Each row is a point on a landscape with many peaks, with its height.
From any point a climber steps to the highest of the 6 points nearest to it. It stops when none of these is higher. Distance is the straight distance between rows; heights are no part of it.
k903 height 73.3: | -46 | -27 | -26 | -21 |  21 | -21 |  41 |   9 |
k666 height 77.7: |   9 |   5 |  -5 |   0 | -35 |  22 | -39 |   8 |
k474 height 54.5: |  17 |  -2 | -13 |  22 | -36 |  -3 | -50 | -11 |
k747 height 28.9: |   6 |  34 |  -1 |  18 | -21 | -26 | -29 | -16 |
k605 height 83.1: |  19 |  -4 |   1 | -19 | -31 |  43 | -28 |  18 |
k345 height 52.6: |   7 |  22 |  -3 |  -4 | -29 |  -7 | -34 | -10 |
k529 height 46.5: |   1 |  18 |  -1 | -28 | -21 |   6 |  -8 |  -2 |
k31 height 39.7: |   0 |  19 |  -2 | -14 | -35 | -13 | -40 | -25 |
k327 height 14.3: | 10 | -6 | -2 |  0 |  8 | 29 | 19 | 26 |
k954 height 9.9: |  -5 | -55 |   8 |  25 |  33 |   9 |  40 |  -3 |
k149 height 37.6: |   9 |  12 |   4 |  26 |   2 |  -1 | -17 |  -1 |
k74 height 80.5: |  15 |   2 |   1 |   7 | -43 |  31 | -46 |   8 |
k122 height 46.6: |  -8 |  16 |   1 | -38 | -37 |  -3 | -38 | -23 |
k145 height 61.0: |  12 |   9 |   0 |  31 | -16 |   6 | -35 |   8 |
k329 height 28.0: |  8 |  2 | 12 | 38 | 20 |  2 |  2 |  0 |
k859 height 51.8: |   3 |  26 |   1 |   8 |   8 | -29 |  -1 | -14 |
k701 height 81.0: |  19 |   4 |  -2 |  -5 | -25 |  42 | -20 |  16 |
k762 height 84.0: | -10 | -12 |   5 |   9 |  27 | -11 |  27 |  -2 |
k21 height 42.3: |  10 |   9 |  -5 |   9 | -39 | -17 | -50 | -16 |
k808 height 43.7: |  -7 |  -1 |  27 |  21 |  28 | -15 |  17 | -23 |
k148 height 69.6: |  14 |  14 |  -3 |  23 | -26 |  13 | -39 |   3 |
k51 height 52.2: |  -4 |  21 |  -3 | -16 |  18 | -17 |  21 |  -4 |
k330 height 5.5: |  -1 | -36 |  33 |  43 |  31 |   6 |  23 | -23 |
k510 height 22.3: |  4 |  2 |  1 |  5 | 13 |  6 | 14 | 18 |
k244 height 76.8: | -35 | -46 | -15 |  -4 |  16 |   2 |  39 |  14 |
k627 height 54.3: |  13 |  12 |   5 |  15 |  -4 |  10 | -13 |  11 |
k698 height 51.7: |   8 |  16 |   2 |   0 | -10 |   9 | -10 |   8 |
k98 height 31.6: |  -7 | -25 |   7 |  13 |  28 |   4 |  25 |   5 |
k765 height 84.3: | -16 |  -6 |  18 |  -4 |  39 | -28 |  40 | -34 |
k447 height 71.9: |  -1 |  31 |  -5 | -16 |  -7 | -19 |  -8 | -15 |
k901 height 80.9: |  11 |   3 |   5 | -25 | -37 |  32 | -32 |   3 |
k970 height 51.9: |   0 |   6 |  -3 | -56 | -27 |  22 | -13 |   1 |
k321 height 35.6: |  -8 | -25 |  16 |  13 |  36 |   0 |  33 |  -7 |
k144 height 48.9: |   0 |  24 |  -9 | -37 | -11 |  -7 |   6 |  -1 |
k713 height 25.9: |  -9 | -37 |   7 |  20 |  31 |   1 |  32 |  -5 |
k266 height 71.6: | -23 | -20 |  -6 | -13 |  32 | -20 |  44 |  -3 |
k569 height 42.5: |  14 |   6 |  10 |  43 |   3 |   1 | -16 |  -1 |
k440 height 89.2: |   8 |  16 |  -4 |   8 | -19 |   8 | -26 |  -1 |
k502 height 62.7: | -26 | -22 | -15 | -17 |  26 | -14 |  40 |  12 |
k889 height 74.7: | -10 |  -4 |  24 |   8 |  35 | -22 |  25 | -22 |
k767 height 32.1: |  6 | 14 | 16 | 24 | 16 |  1 | -7 | -4 |
k795 height 28.3: |   1 |  -9 |  22 |  30 |  30 | -11 |  25 | -15 |
k125 height 42.1: |  20 |  10 | -12 |  22 | -33 | -16 | -46 | -14 |
k414 height 27.1: |  4 | -2 |  9 | 13 | 22 | 10 | 15 |  8 |
k937 height 20.5: |  -4 | -22 | -19 | -11 |   4 |  21 |  21 |  35 |
k313 height 57.9: |   1 |  16 |   1 | -39 | -32 |   5 | -26 | -12 |
k478 height 43.6: | -19 | -18 | -19 | -18 |  17 |  -1 |  34 |  20 |
k40 height 29.5: |  11 |  20 |   2 |  13 |  -2 | -12 | -15 |   1 |
k350 height 41.0: |   0 |   7 |  -7 | -11 |  16 |  -8 |  20 |   4 |
k815 height 44.1: |   0 |   7 | -12 | -51 | -14 |   6 |   7 |  17 |
k873 height 27.9: |   0 |   3 |  -6 | -11 |   8 |   2 |  20 |  17 |
k454 height 39.3: |  -3 |   1 | -21 | -37 |   6 |  -1 |  25 |  16 |
k239 height 89.6: |  -7 |  16 |  16 |  15 |  22 | -21 |   1 | -12 |
k97 height 13.8: |   5 | -13 |  15 |  24 |  29 |  12 |  12 |   3 |
k646 height 56.9: | -20 |  -9 | -27 | -33 |   7 | -12 |  42 |  17 |
k735 height 32.8: |   3 |  18 | -14 |  -1 | -42 | -40 | -49 | -31 |
k552 height 70.8: |  12 |   8 |  -1 | -29 | -18 |  24 |  -8 |  19 |
k780 height 13.5: | -11 | -46 |  -8 |  12 |  18 |  13 |  36 |  25 |

For each start below, name the point where the climber stops.
k21: k440
k31: k605
k330: k239
k970: k605
k815: k605
k329: k440
k735: k440
k149: k440
k937: k244
k97: k762
k122: k605
